Each row is a point on a landscape with many peaks, with its height.
A climber steps from a point to the highest of its 2 nearest points, and stops where none of them is higher. Distance is the straight distance between rows; heights are no part of it.
(880) h=4.21: [ 17 -18  -9 -15 -31   2  12 -15  26 -39  32  -6 -20  63  43  15  -6 -40
  24 -24 -36 -10  -7  14 -41 -32  29  -2]
(720) h=6.82: [-18 -19 -70  -6 -28   2 -23  -1  35 -39  17   0 -16   4 -67 -18  -1 -51
   9 -12  29 -15   4 -33   9  34   4  18]
(1013) h=3.02: [-23 -23  19 -35  26 -23 -10  -3  16  -4 -10  -7   4 -31  47  46  27  33
 -21   1  -5   5 -33 -10   9   6 -20  -5]
(334) h=6.57: [  3  -4   4  26   2  24  38   7  22 -66  -2 -21 -70  -5 -26  -9   1 -35
 -45  19 -34  -3 -58   1 -38  -8 -20 -18]
(649) h=4.67: [ 15   9 -19  29 -32  17   3 -18  19   4   4  26 -25   0 -43   2  24 -56
 -29 -23 -19 -46  13 -18  -9  -3 -10 -24]
(1654) h=1.35: [ 16   5  -2  26 -12 -43 -21 -35 -15  14  13  45 -10 -27  -7 -16  -2  -6
 -23 -45  -2 -19 -21   8  -3 -12  10 -12]
(1158) h=7.08: [  7  -9 -18 -35  50  -7  17   9 -47  -2 -27 -42  29  36 -61 -17 -30 -32
  -2 -29  28 -20   2 -61 -12  -5 -19   7]
(1691) h=5.06: [  6  -4 -63  -7  18 -33 -27  15 -30 -29   1 -25 -21  38 -66 -73 -72 -30
  38 -14  10   8 -55 -50   6  -7   6  27]
(540) h=4.89: [-13   2  13 -23  29 -21 -21   0  22  26 -31   4  28 -83   6  36  37  29
 -15 -26  15  12   1 -40  23   2 -22  20]
(1263) h=0.68: [  5  12 -28 -10   9  45  21  10  18 -14   3 -24 -27  46 -60 -10   4 -52
  -8  30  -3 -43  64 -22 -19   9  -9  -6]
(957) h=6.10: [ -2  -5 -13   5   9  21  17  11  21 -51   0 -40 -73   2 -58  -1   1 -68
 -41   4 -35 -25 -39 -25 -26  -7 -28  -9]
(141) h=3.99: [-31 -39 -61 -20   6  30 -17  26  -9 -30  -7 -36  -2  13 -53 -23  -7   0
  26  28  27  29   1 -24  12  46  -9  26]
(748) h=3.54: [ -1  13 -24  11   6  11  -2  -6 -46  25  -1 -12  35  -9 -52 -45 -50  22
  76 -30  44  10  41 -27 -22 -42  34  31]
(926) h=6.33: [ 43  -1  -3   9   8 -75 -33 -38   6  29  17  48  39 -21  48 -10   7  -6
 -21 -51 -39 -19  -6  45   2 -22  25  12]
(646) h=5.40: [-41 -26 -13 -16   0  21   3  20  -1 -15   2 -28  -1  23   6  21  18  17
  25  24   9  12  -7 -16 -12  33 -10   2]
(708) h=4.28: [  6  -6  -1  20  -1 -18   4  -2 -25 -30   5  -9 -41  39  -9  -6 -47 -47
  13 -24 -24 -32 -43 -14 -41 -32   6  -8]
(194) h=4.78: [-12   9  -3 -36 -15  -5  -9  18  60  -3  12  -9 -12  56  85  59  30  -6
   3  19 -18   2  14  21  13  12  30  -3]
(1583) h=4.39: [ 18  -6  -7  -6 -32 -22  -8 -16  -5  -7  19   4 -11  67  23  20 -10 -48
  20 -50 -36 -32   8  -5 -34 -40  23  -2]
(1421) h=6.70: [ 14  -8  47   2  38 -33  -1 -25 -25  27   2  22  18 -11  20   6  -7  24
 -22 -28  -1 -19   5  26  -9 -16   2 -35]
(1464) h=6.94: [ -4  30 -20  30 -67  54   3  -2   7  37  18  27  18  -8  -5   2  21  14
   7  51  -4  15  28  13  48  34   8  -2]
(372) h=5.31: [-49 -15  36 -33  28 -17  20  23  40 -26 -13 -56   1   8  82  61  24  28
   1  32 -21  53 -51 -14   8  19  21  32]
(743) h=7.53: [-11 -44  -8 -16 -17 -39  13 -21  20 -45  32 -14 -14  12  74  18 -15 -13
  30 -20 -12  23 -52  26 -45 -20  47  19]
(171) h=5.74: [-25 -27 -38 -13 -44 -12 -22  -6  76 -43  14   1 -36 -14  13  32  37 -36
 -18   4  -7  -6 -30 -12   6  23 -10  -1]
(1206) h=7.26: [-13 -12 -61  -2 -48  31 -12  10  43 -15   1   0   1 -17 -57  -2  11 -36
  20  27  47  -9  39 -26  22  42   6  17]
(1011) h=3.74: [ 36 -11  27 -26  20 -40  14 -23  19   2  -5  22  43  18  69  15  26  -7
 -45 -36 -58 -43 -12  60  31 -13   3 -23]
(403) h=1.15: [ -5   0  -1   8  -2   2 -10  -4 -16  31   8  14  20 -32   5   3  36  31
  18 -20  22   4  30  -4   0  -1   5   2]
(227) h=6.95: [ 32   9 -26 -35  28 -13  14   8   1  -5 -17 -31   4  43 -55  -3  -3 -83
 -31 -24   2 -36  33 -46 -11  -2 -17  -2]
(1671) h=8.42: [-31 -35  10   9   3  -6  36  12   3 -35   3 -28 -27  17  56   5   3  21
  29  25   3  69 -52  27 -40   8  36   8]
(765) h=5.62: [ 15 -12   4 -21  29 -70 -28 -43  24  31   1  43  25 -81  28   4  -1  21
 -37 -43 -12 -10 -22  23  19 -27   2   6]
(1558) h=6.01: [-28   4  36 -39  31  13 -10  19  -3  21 -10 -16  14  28  81  55  36  53
  12  15 -17   5   2  -9  29   7  16   9]
(934) h=5.63: [ 25 -21 -28 -78  24 -33  -3  -1  29   1 -19 -24  25  40   3  28  15 -62
 -29 -22  21 -17  53 -25  -4  -9 -10  12]
(1708) h=7.17: [  1  -9  35  12   7  39  51  13  34 -56  -3 -43 -43   6  -3   9  27 -17
 -46  42 -34  24 -41   7 -29   9 -29 -23]
(471) h=5.32: [ -1  -2 -59 -17  18 -24 -28   1 -41 -22   1 -20  14   9 -58 -67 -60  -1
  49 -30  39  20 -19 -52   2 -13  14  41]
(277) h=4.90: [ 16  -8  -1  -5   1   0  -2  -3   5  27   2 -16  18  36   9   6  28 -36
  23 -31  25 -35  82 -19 -17   3  17   4]
(216) h=4.22: [-33 -41 -51 -19  12  -3 -29  12 -16 -38  -2 -29  -3  -4 -37 -30 -14   1
  30 -15  35  22 -35 -26  -8  11  -1  32]
(95) h=7.55: [  0 -33  40 -25  45 -36  25 -12  -9 -29   3  -2   2  -1  62  13 -18  34
 -17  -7 -13 -10 -33  37 -24 -20   2 -29]
(859) h=7.58: [  1 -33  22 -27  32 -10  20   9 -20 -37  -2 -38  -3  51  33   7  -4  -8
  16 -21  -9 -15 -20  12 -36 -25   7  -4]
(399) h=2.29: [ 18  27  35   6   8   8  12  -6  35  14 -19  22  32 -36 -20  17  57   1
 -58  12 -11 -16  11  -8  33  20 -59 -38]
(923) h=4.62: [-28  21  15  -4 -16   1  25  34  69 -23   8 -18 -24  35  52  60  40  -8
 -19  61 -26  25 -24 -12  14  28   4  -5]
(1415) h=6.31: [ 36  -9 -15 -78  35 -25   2   1  14 -11 -24 -34  14  56 -31  14  -6 -94
 -41 -21  -5 -41  33 -24  -1 -23  -6  11]
(579) h=5.71: [-42 -12 -34 -15  -8  -1 -23  15  17  -5   3 -11  -1 -16   7  30  24  13
  21  13  19  16 -19 -39   7  32  -3  18]
(697) h=1.75: [ -7  48  22  25 -16   0 -18 -50  20  30   7  22  36 -32 -22 -18  18  37
 -40  54  -7  25 -41  46  38  28 -54  -6]
(901) h=8.99: [-14  -4  38  11   3  14  50   1   8 -23  20 -10 -11  29  77   0   7  22
   9  38 -12  54 -53  34 -29  19  24 -15]
(79) h=6.19: [-56  29  -5   4 -36  35 -10  29 -20   8   5   9 -10 -11  30  18   3  74
  27  58  -9  51 -23 -11  46  11  11  43]
(1282) h=3.08: [-12 -23 -66 -27   6  18   1  11  -8  -5   2 -33  25  47 -62 -36 -26 -21
  54  -6  32  13  33 -35 -10  13  21  28]
(1294) h=3.90: [-25  32  34 -12   4  39  10  52 -11  15 -31 -11  17  14  10  47  23  38
   4  72   8  11  57 -36  39  32 -11   7]
(1565) h=5.07: [-41 -25 -14  13 -23  34  11  23   0 -25  -2 -21 -18  -4   9  12   3  33
  16  47   1  46 -24  -6  12  24 -21  15]
(1404) h=1.93: [ -8  71  22  31 -33  22 -10 -27  37  39   3  22  36 -15 -20  16  39   9
 -42  69 -30  25 -12  21  54  42 -49   5]
(1427) h=8.20: [  6 -28  17 -26  37 -46   2 -17 -30 -21   1 -13  -6  15  24  30 -34  -2
  -4 -38 -10 -25 -33  15 -30 -31   9 -12]
(1639) h=5.26: [  6  -2  23 -10  18 -42 -18 -32  32  31  -6  24  29 -77  19  22  36  27
 -42 -23  -6   8 -25  -5  34  -2 -22   0]
(470) h=7.32: [ 13  21 -36  40 -70  53   7  11  40  34  16  30   8 -13 -23   2  20  -5
  27  35  10   4  64  13  25  33  20  -8]
(1270) h=5.99: [ 39  -7  11 -17  41 -77 -26 -37   4  60   3  57  30 -49  54 -16  -8  26
 -27 -57 -12 -13  -5  48   3 -38  35  26]
(1425) h=7.68: [ 20  10 -18 -25  35   7  24  13 -25   6 -19 -36  13   1 -82 -10  -9 -59
 -10 -29  41 -17  29 -48  -2  -7 -22   9]
(1485) h=4.84: [  2   7  45  20  18  -3  17  20 -52 -11  10  24 -52  43  -3 -26 -76   4
   9  12   3  -9 -13  20 -44 -40   7 -44]
(1169) h=3.57: [ 22 -22  20 -45  26 -54   2 -21  -3   7  -6  13  46   0  91  17   0  20
 -13 -35 -48 -27   1  54  28 -35   5 -12]
(1593) h=5.08: [ 27  34  45  35   8  -1  14   5 -55  16   2  26 -53  43  -3 -29 -72 -25
  10  17 -35 -30 -20  17 -38 -41   3 -57]
(505) h=7.21: [ 30  -6  25  -4   7  -6  17 -21   7   4  17   8  15  77  72  10  17  17
  11 -24 -35 -29   4  56  -4 -20  25 -30]
(1305) h=5.23: [-32 -12 -22  20 -63  37   2  18   5 -43   2   5 -30 -23   0 -18 -12  40
  10  66  -8  63 -41  17  13  30 -22   3]
(1761) h=3.36: [-11 -11 -24   0 -31  49  12  31  29  -4 -21 -15  -2   5 -44  11   4 -13
  -1  74  16  -1  59 -26  19  35 -11   7]
(642) h=6.76: [ 10  34 -12  37 -47  43   8   2 -12  46   4  27  30 -70 -24 -21   4  52
  30  22  28  39  35  26  41   1   9  19]
(1423) h=5.87: [  1   7  32  10 -24  53  25  -3 -42   4 -10   9  15  11  17  -4 -12  53
  -1  57  -7  12   6  33   3  11 -37 -39]
(1101) h=1.47: [ 14  12  -4  20 -21 -25  -6 -50  13  17  26  40   4 -19   5 -13  26   0
 -40 -16  -9 -16 -48  36  12   4 -21 -26]
(1108) h=1.06: [ -4  -5  -6   3  -9  29   0   7 -11  17 -11  -8  25 -14 -23   4  19   4
  37 -10  36   6  50 -12 -12  10   5   7]
(767) h=8.48: [ 13  -2  54  15  13  32  73 -10  12 -44  15 -12 -24  20  54  -8  11   7
 -15  28 -18  36 -42  46 -49   2  20 -32]
(1366) h=4.48: [-30 -38 -32 -11  16 -43 -19   4 -10 -54   2 -27 -38  10 -17 -28 -35   5
  12 -16  24  28 -56  -7 -30 -10   6  17]
(1072) h=5.37: [ -2  -1 -26  10 -38  -4 -22 -18  58  -8  16  28 -12 -23  -8  27  42 -26
 -20  -3  -2 -15  -3 -10  19  26 -14 -15]
(320) h=0.27: [ 10  -6 -19  13 -44  67  17  18  46 -29  -5   5 -34 -11 -69   0  13 -31
 -32  65 -11 -28  34 -13   4  17 -22 -25]
(605) h=6.93: [ 27 -12  15  -4  -7 -37  18 -37   8  -3  24  22  14  48  68   9 -15 -10
  13 -45 -52 -32 -28  64 -10 -42  40 -12]
(1397) h=7.50: [ 16 -19  25 -15  25  -4  27 -11 -28 -17  -3  -9  24  58  55  12   3  13
  15 -39 -24 -33  16  29 -26 -28  16 -29]
(582) h=6.07: [-47  -2 -29   7 -32  29 -27  19  19   5   0   3   6 -57 -11   8  27  16
  22  26  31  25  13 -30  34  33   2  32]
(1272) h=5.21: [ 57  31  31  55   9  -5   2  -1 -41  58  -5  31  27 -39 -17 -50   0  27
 -27 -13  24   7  30  44  -6 -17  -2   1]
(1677) h=7.51: [ -1   6  41   2  53 -39  -8   1 -50  20 -21  18  -3 -53 -23 -14 -32  26
  -8 -33  45   1  23 -13 -28 -23  -7   1]
(1216) h=7.54: [-31  31   5  -5  -7  15 -18 -20  -4  50  14  27  21 -31  30   4  19  65
   6  28   1  29 -18   7  35  15  -9   9]
(725) h=5.88: [ 40  28  58  18  33   2  18   7   1  48 -18   2  58   0  24  -3  61  25
 -31 -10 -10 -18  41  15  33  12 -25 -28]
(54) h=6.71: [ 30  38  32  46  21 -40  -5 -19 -14  29  -8  50   1 -66 -45 -21  -8  -7
 -77 -17  18 -18 -29  23  18  -3 -26 -36]
(305) h=6.55: [ -7  21  33  -2   6   6  -7 -32 -11  37  32   6  19  26  62  -2  16  60
   3  48 -13  19 -35  71   5   7   0  -1]
(423) h=6.96: [  9   1  59   6  51 -25  -6  -5 -52  27 -12  28  -2 -20 -12  -9 -36  27
 -33 -10  21 -12   6   4 -10 -16  -7 -40]
(652) h=4.55: [  1  -8  17  13  30  -5  29   8 -39 -38  -2 -11 -39  42  -8  -5 -52 -18
   6   3   0 -14 -25   7 -61 -37   4 -23]
(1143) h=4.47: [  9  19  -7 -11 -24 -13 -22  -6  60  42  17  17  -1  34  71  42  53  -8
 -11  12 -18 -11  26  10  31  22  24  -7]
(1716) h=6.28: [ 54  16  54  10  45 -30  16   1  12  31 -30  12  52 -29  17  -9  45   9
 -50 -48 -20 -15  24  22  33  -9 -16 -27]
(1393) h=3.39: [ 14   6 -13  21   2  15  41  17   7 -44  15 -52 -64  58 -32 -37 -29 -69
  13   4 -42  10 -44 -16 -68 -20  28  12]
(616) h=7.14: [  2  47   1  15 -22  28 -12 -33 -16  65  11  28  34 -50   5 -24  11  60
  19  36   5  42  11  31  36   9  -8  17]
(314) h=6.43: [-11  25 -28  12 -59  54  -5  11   1  26  -8  24  17 -77 -16   5   7  35
  30  35  26  27  29 -15  47  26   6  25]
(411) h=4.06: [  2  19 -47  30 -57  -1 -34 -14  16 -10  21  15 -22  20 -40 -15 -12 -65
  26 -34  -5 -36  11 -28 -15 -15  29  14]
(717) h=6.54: [-30  34  -3  13 -54  48   2  30 -17  33   1  17  16  -2  11  27   5  43
  27  62   0  33  20 -11  52  33  10  20]
(1361) h=7.93: [-28 -35  16  -5   1 -33  23  -9  15 -40  25 -11 -21   4  78   1 -25  22
  27  -8  -3  58 -62  35 -57   5  40  17]
(1054) h=6.49: [ 20  -6   9 -13  48 -30   5  -4 -59  -2 -21 -28   8  32 -20  -1 -46 -31
   8 -36  10 -32 -10 -34 -25 -31  -1   4]
(53) h=5.92: [-27 -26 -15 -24  53 -24 -34 -12 -30   2 -13   5  -7 -49 -15 -26 -28  39
  30 -27  47   1   6 -27 -20 -25  11  40]
(1513) h=3.60: [-12 -11 -38  22 -27  36   7  15   8 -49  28 -32 -58  52 -45 -29 -19 -61
  23   1 -29  -5 -25 -13 -42 -10  22  20]
(983) h=4.43: [ 41  23 -25  56 -40  -9 -10 -26   5  20  13  41 -19   2 -26 -20  17 -52
 -24 -51 -30 -33   2   8   3  -8  10 -17]
(1620) h=6.67: [-20 -38 -33 -63  20 -52 -47 -18  -2 -24  -6  -2  -4 -30  32   9 -25   0
  20 -50   2   6 -35  -9  -9 -34  15  47]
(619) h=6.22: [ 11   1  37  12   2  30  23  -4 -65  22  -3  24   9  16  -4 -19 -13  47
  -6  23  13  -7  20  27 -12  -3 -23 -48]
(142) h=8.15: [-13   3  21  -1  38 -49 -34   9 -37  18  -8  23 -26 -26 -22 -24 -71   7
  10 -37  34  -2  -1 -18 -29 -31  18   0]
(510) h=4.29: [ 23  16  -6  42 -22 -12   8  19   0  21  -4  -6   2 -53 -54  -9  28 -27
 -15 -43  25 -11  35 -13  -3 -11  -7  -2]
(271) h=3.40: [ 16 -16  32 -33  46 -30  -7 -17   1  37 -13  19  47 -25  73  20  23  39
  -7 -32 -27  -4  14  18  26 -26   7   0]
(193) h=5.64: [ 33   1  35  14  32 -24  10  -8 -38   4 -16   2 -10  36   4   9 -18 -31
 -11 -51 -36 -66   2   1 -24 -31  -2 -33]
(299) h=5.36: [  8 -10  12  15 -43  76  32  15 -54 -10 -29   9   8  -3 -32 -21 -27  18
  -6  58  -5  -3  39  -2   1  13 -30 -25]
(1737) h=5.09: [  8 -15  14 -48  -2  -8   2   1  48  -6   1 -13  10  26  60  46  37 -15
   1   1 -32 -14  12   8  16   9   3 -19]
(1056) h=3.25: [ -8 -24 -29 -29   2   7   1  -5 -34  -1  15 -21  29  56 -23 -17 -23   2
  62 -27  20   2  25 -33 -30 -13  13  29]
(1657) h=7.52: [-13   0  11   8 -12  -9 -30  -4 -30  -3  25  48 -30 -17 -16 -41 -55  39
  -6  11  31  17 -23  30  -5 -13   4 -13]
(1290) h=7.86: [ -3 -23  46  17  17  17  59   9  10 -61 -14 -36 -21   3  35  -6  13 -10
 -22  23 -28  39 -49  16 -56   8  -9 -14]
(204) h=5.58: [-46  -6 -10  20 -40  26 -25  21 -10 -26 -17  15 -19 -62   0 -10 -17  65
   8  59  -2  63 -43 -10  36  39 -11  13]
(420) h=4.85: [ 68  35  11  82   4 -12  10  28  -7  54   6  -1  25 -63 -38 -27  14  19
 -23 -37  27  17  24  28   7 -25  -9   5]
(482) h=7.03: [-12 -25  23 -39  43  10  18   9 -24 -25 -17 -49  15  44  27  23  17  12
  14  -4  12  -6  24 -10 -24   6 -13  -8]
(391) h=4.24: [ 28  26 -25  56 -47 -24 -26 -18   2  11  16  37 -20  -4 -26 -16 -22 -66
  13 -59 -15 -37 -16 -17 -11 -25  19  -3]
(301) h=2.91: [-10 -18 -76 -22 -14  28  11  22  23  -6   8 -24  -8  72 -51 -25 -19 -26
  43  42  22   0  46 -28  -8  31  22  22]
(358) h=6.66: [ 25 -11 -14   8 -18 -69 -21 -43   6   8  32  46   4  18  50  -4 -24 -10
  -2 -46 -46 -23 -37  51  -6 -33  40   3]
(1703) h=6.27: [-24 -30 -25 -55  39 -33 -40 -22   3  12 -25  -1   6 -43  20  -2  -1  17
  25 -48  25   7   0 -27 -14 -31   8  53]
(741) h=4.30: [-17  -5   0   3 -16  26  26  31  65 -42   7 -33 -34  44  38  31  32 -23
  -6  48 -19  17  -6   2 -21  28   5  -6]
(415) h=6.15: [ 15  19  36  13  26 -34 -22 -32  -9  23   5  53  -4 -48 -18 -21  -3  32
 -53   7  19   5 -27  35  13   4 -24 -22]
(1791) h=6.30: [-22  -7  22 -16  12  12   1   4 -30  21  -6  -8  10   5  56  23  17  57
  18  16  -2  12  -5   1   7  12  -4  -8]
(624) h=1.25: [ -1   2   0  12   2 -22 -14 -31 -20  21   5  43   0 -41  -4 -11  -5  32
   5 -37  23  -5   2   5 -15 -17  16   2]
(1747) h=4.37: [-30  50  35  -7  26   9   0  20   0  47 -25   3  31 -55  21  40  43  64
  -7  26  -1  31  10 -34  47  -1 -20  26]
(1763) h=3.76: [-21 -14 -63  15 -44  14 -22  -3  -2 -52  25 -21 -25  46 -50 -39 -32 -36
  45 -14  -3  -3 -24 -21 -25  -4  26  22]
(1553) h=3.41: [-10 -11 -12 -17  23  12 -14  -7 -39  22   1 -22  25   8 -21 -23 -17  20
  68 -32  38   2  42 -31 -41 -35  26  42]
(1574) h=5.66: [ 25  36  33  25  15 -21 -18 -24 -25  50   9  45  15 -46 -22 -53 -23  33
 -45  19  38  18   2  52   2 -10 -21  -8]
(253) h=4.59: [-50  21  22 -37  34  -4 -16   6  17  34 -24  -1  13 -54  38  43  35  57
  -3   3   2  18  -3 -45  37   2  -7  41]
(1458) h=7.11: [-29 -49 -34 -34 -15 -35 -32 -17  23 -41  17 -19 -19   0  43  16  -6  -4
  27 -38  -5  15 -49  -1 -25 -11  22  39]
(1167) h=5.19: [ 10  -1  12 -15   4  11   0  11  14  26  -7  -6  22  34  29  28  39  -7
   8  -8   8 -18  63 -10   8  13   3 -18]
(789) h=6.00: [ 29 -13  31 -16  43 -49  -3   2 -46  -1 -31 -17  10  34  13  18 -43 -45
  -8 -41 -30 -48   7 -11  -9 -49   7 -13]
(419) h=5.68: [-42 -29  10 -43  25 -15  -2  18   8  -4  -5 -34  -1  14  90  54  27  38
  22   0 -18  27 -36  -1   3  11   8  22]
(263) h=4.03: [ 18  -1 -20   6 -12 -17  -6  -5  14 -37   2 -18 -43  27 -22   5 -10 -69
 -12 -39 -25 -40 -27 -16 -13 -12  -3   0]
(1232) h=8.74: [-33  -6   0  -1  32 -35 -54  16 -37 -15  -4  40 -45 -43 -45 -43 -76  10
   2 -19  47   3 -17 -19 -14 -13   9   0]
(1465) h=5.51: [ 39   5  40  13  10   5  13   9  10  27 -18   5  45  26  18   5  53  -8
 -13 -31   1 -27  71   2   6   4  -5 -31]
(156) h=4.57: [ 64  18  -2  67 -12  -4   2  46  14  30  -6 -19  12 -70 -48  -3  37   8
 -13 -56  39   9  42   7   6 -18 -17   4]
(1543) h=6.09: [-22 -31 -40  -6 -30 -21 -34 -13  46 -49  12 -11 -31 -20  -9  12   9 -52
 -19 -33  -6 -15 -49 -19  -1  12  -3  12]
(1767) h=4.23: [ 26  32   6  -4 -15 -19 -15 -22  49  49  14  24  40  19  63  17  64  -1
 -23 -13 -30  -9  20  43  47  36  11   6]
(946) h=5.38: [-14 -27   8 -45   8 -17  -7 -10  15  -8  17 -16  11  20  78  49  17   9
  16 -16 -20  -2  -9  18   0  -6  13   5]
(1287) h=7.07: [ 17 -14  61 -27  62 -42   8 -17 -21  -2  -4  16  23   1  51  12  -9  48
 -30 -18 -18 -32  -1  43   1 -21  -6 -40]
(278) h=7.20: [-26  43  14  -6   1   4 -19 -18  10  61  16  20  22   0  60  26  39  59
   6  14 -11  15  -3  -1  45   6  15  32]
(1630) h=4.96: [-43  20  38  -1   1  -6  29  40  46 -30  -3 -33  -8  16  62  51  27  25
 -16  48 -32  65 -48 -10  19  25   0   7]
(936) h=6.08: [ 19  11   7  26 -31  54  23  26  -7  19 -17  -2  25 -76 -55   4  15   7
  15   9  40  11  52  -4  20   8 -13   0]
(1523) h=0.47: [  8  20 -19  38 -26  51  12  16 -27 -16   8  10 -53  11 -69 -24 -23 -68
  -2  -1 -28 -46  13 -22 -16 -13  -5 -16]
(1332) h=7.72: [-13   3 -45  25 -71  57  -5   6  34  -2   1  26 -11 -30 -43   0   7 -15
  30  42  15  10  41  -9  28  41  11  -5]
(570) h=2.10: [  8  52  23  19 -19  25   6 -19  25  27  -9  27  36 -19 -15  12  44  14
 -43  33 -22  10  19  14  43  32 -43 -28]
(1727) h=3.56: [-26 -23 -44  -9  -8  56  10  51  36 -29 -21 -42 -13  28 -52   2 -15 -15
   2  94   7  25  23 -21  30  53 -21  13]
(682) h=5.53: [  3  -5  23  10 -37  77  47  21 -33 -21 -17 -21 -18  27   3  -7 -15  37
  -5  70 -21  10  10  19  -5  10 -40 -27]
(380) h=5.35: [ 26  26  42  41  30 -34  11  -3 -40   8 -20  16 -32  37   9  -5 -55 -38
  -6 -17 -29 -49 -14  14 -29 -39   7 -52]
(862) h=6.60: [ -8 -15  35  -6  19  29  13   2 -46   0   0 -18  16  27  19  11  11  41
  16  14   8  -3  11   6 -17   4 -15 -29]
(1292) h=8.07: [-28   2  13   8  -1 -18 -44  27 -22 -22   6  51 -63 -30 -39 -42 -82  17
 -12  15  33  20 -31  19  -8   4  -5 -15]
(762) h=4.02: [  6  13 -16  32 -14   3  -3  16 -34 -11  -8  -6   7 -55 -72 -29 -13 -28
  12 -27  44 -12  16 -31   1  -7  -7   0]
(1545) h=3.63: [-28  14   9  -3 -22  37   9  22  18  20  -7 -10  -2  23   1  38  15   7
   1  77   5  -9  51 -23  20  41  -4 -18]
(860) h=3.70: [-13   1 -41 -11  -7  25  -8   5 -30  -2  -5  -6  21 -22 -59 -42 -35  10
  63  -5  50  24  26 -29   5   1  19  40]
(977) h=3.75: [ 13  -7 -29 -25   1  -1  13   1  15 -34  12 -36 -33  75 -19  11 -17 -88
   0 -24 -31 -20 -15 -19 -31 -33   4  19]
(152) h=5.72: [ 21  -1   7  28 -24  53  30  21 -50   8 -33  -5  18 -37 -54  -7  -9   8
   5  30  27  -6  55 -10   2  10 -14 -18]
(928) h=6.42: [ 37  32   9  42 -49  54  23  22  -1  49  -3   2  33 -60 -30  -2  15  29
  11  17  26  34  64  21  35   3  -8  -6]
(1582) h=1.59: [  9  38  11  29  -8  -9 -27 -66  24  33  27  22  28 -23  10 -11  46   9
 -36  14 -11   3 -32  46  36  28 -26  -2]
(1014) h=0.82: [ -4  -8 -29 -25  13  33  23  26  15  11 -13 -29   3  58 -40  10   2 -29
   6  50  26 -31  71 -24 -18  19 -16  -5]
(1509) h=2.78: [ -1 -29  39 -30  37 -40  10 -13  11 -20 -12   7   9 -27  17  27  15  18
 -51 -17 -18 -21 -35  -8  10  -3 -47 -31]
(1584) h=0.38: [ 12  -2 -15  29 -45  72  17   1 -14 -19  -1   6 -29 -12 -75 -24 -11 -32
 -18  26  -8 -28  29 -15   4   7 -16 -17]
(1669) h=3.22: [-12 -20  27 -53  48 -33  -5 -21  17  14 -12   6  20 -37  76  43  13  47
  -4 -13 -25   3 -26  -1  18 -16 -10  18]
(1661) h=6.87: [  0  45  19   5   4  10 -13 -20  -2  64  24  11  43  35  66  -3  48  46
  10  19 -13  10  -5  51  38  23   4  19]
(218) h=5.89: [-57  -2 -18  12 -43  46 -17  38 -30 -25 -24   0 -13 -30  15   3 -22  80
  30  73  -5  66 -25 -10  51  25   2  42]
(794) h=4.04: [ -4 -18   1  -7 -14  13  27   5  36 -38  19 -31 -31  48  47  21  14 -29
  14   7 -16  13 -18  11 -38   2  17  -5]
(1417) h=3.98: [ 54   4  22  -3  10 -16  -5 -26  31  30   4  27  50  34  60  -7  52 -19
 -35 -30 -36 -32  17  48  25  11  17  -3]
(387) h=0.57: [ 10   5 -49  10  -8  38  16  12   8 -19   3 -20 -37  35 -86 -15 -14 -74
   0  -1 -16 -32  25 -31 -12   2  -9   0]
(118) h=4.14: [-22  31  45   1  24  29   8  25 -16  38 -18 -11  33 -19  23  44  26  59
  13  34  15  17  48 -29  38   2 -15  10]
(1333) h=7.36: [ 59  33  37  46  45 -74 -10   0 -13  48 -16  36   4 -63 -17 -16 -29 -18
 -65 -42   3 -21  -7  21  10 -16  -9 -15]
(1510) h=0.96: [-12 -14 -20 -17   2  36   7  13 -15   6   0 -27  14  34 -32   6   9  -9
  40  14  29 -11  59 -25 -16  21   1   8]
(49) h=4.77: [-24 -11 -35  10   7 -23 -27  17 -27 -54  -4 -15 -47  14 -51 -42 -72 -24
  29   4  22   4 -57 -28 -23  -8   4  12]
(613) h=7.10: [-20 -10   3   8 -27  -4  -4 -21 -29  -2  39  34 -33   7  16 -13 -35  50
  16  10  13  21 -38  38 -28 -10  18 -12]
(35) h=5.60: [-20 -15 -51 -40  43 -34 -33  -2 -29  -8 -15 -17   9 -24 -36 -38 -37   7
  43 -47  44  20  -4 -47 -16 -25  13  50]
(217) h=6.45: [-32 -15 -65   1 -23 -19 -42  -7  22 -58   5   8 -32 -36 -49 -24   2 -44
  -6 -36  21  -6 -38 -37  13  15  -2  18]
(1775) h=3.91: [-16   7 -48  29 -52 -12 -34 -16   4 -44  22  19 -38  -4 -33 -28 -29 -38
  44 -32   6 -18 -34 -21 -11 -12  29  11]
(110) h=3.85: [  9   8 -24  17  -8  24   6  17 -35 -14 -12 -25  19 -49 -87 -35 -31  -4
  46 -14  53   6  38 -22   3 -13  10  24]
(861) h=6.74: [ 65  22  44  34  43 -43   5 -12 -14  41  -5  26  39 -35   0 -19  18  -5
 -58 -44  -4 -26  -2  39  17  -4  -6 -19]
(1116) h=4.99: [ 15   0 -16   9 -23   7  -2  -2  55   1   2   8 -17  -9 -37  23  39 -57
 -39  -8   0 -31  43 -24   7  25 -12 -13]
(1337) h=4.61: [  0 -22  -6 -18 -21   3 -10 -10   6  -1  11  -6   5  61   9   6   2 -30
  23 -24  -4 -29  35 -10 -25  -8  14  -8]
(69) h=3.78: [-31 -40 -65  -4 -10  50  13  41  14 -35 -24 -59  -1  31 -55 -24 -15   3
   9  54  13  55   6  -8  35  50 -22  20]
(1398) h=3.44: [ 21 -15 -17 -21  13   2  40  13  29 -40  10 -63 -45  77 -18 -25 -27 -95
  -1  -1 -39  11 -27 -22 -47 -16  25  23]
(1135) h=6.75: [ -6   9  10   1  11  -1  -6 -26  -9  22  46  35  -8  10  47 -19 -18  64
   7  33   5  36 -29  70 -16   0   8 -24]
(1061) h=2.53: [ 11  -2  38  -8  29 -26   8 -10  33 -10 -19   8  33 -44 -11  39  36 -15
 -67 -25  -8 -28  -6  -6  26   9 -49 -35]

Call two points neighbours if one is among the 2 nearest of the other. Go from one point of each pair to the other, from neighbour to neighbour, staying as high as possible. Name the lowest point that can't be avoided.
(901) / (1332) | (1393)
(901) / (1425) | (263)
(1333) / (642) | (794)
(1427) / (1216) | (305)
(1232) / (1427) | (1421)
(419) / (1332) | (1565)

Where does a climber stop that starts at each point below?
(1393) | (1332)
(69) | (901)
(1282) | (1333)
(880) | (1333)
(1398) | (1425)
(1669) | (419)
(1014) | (419)
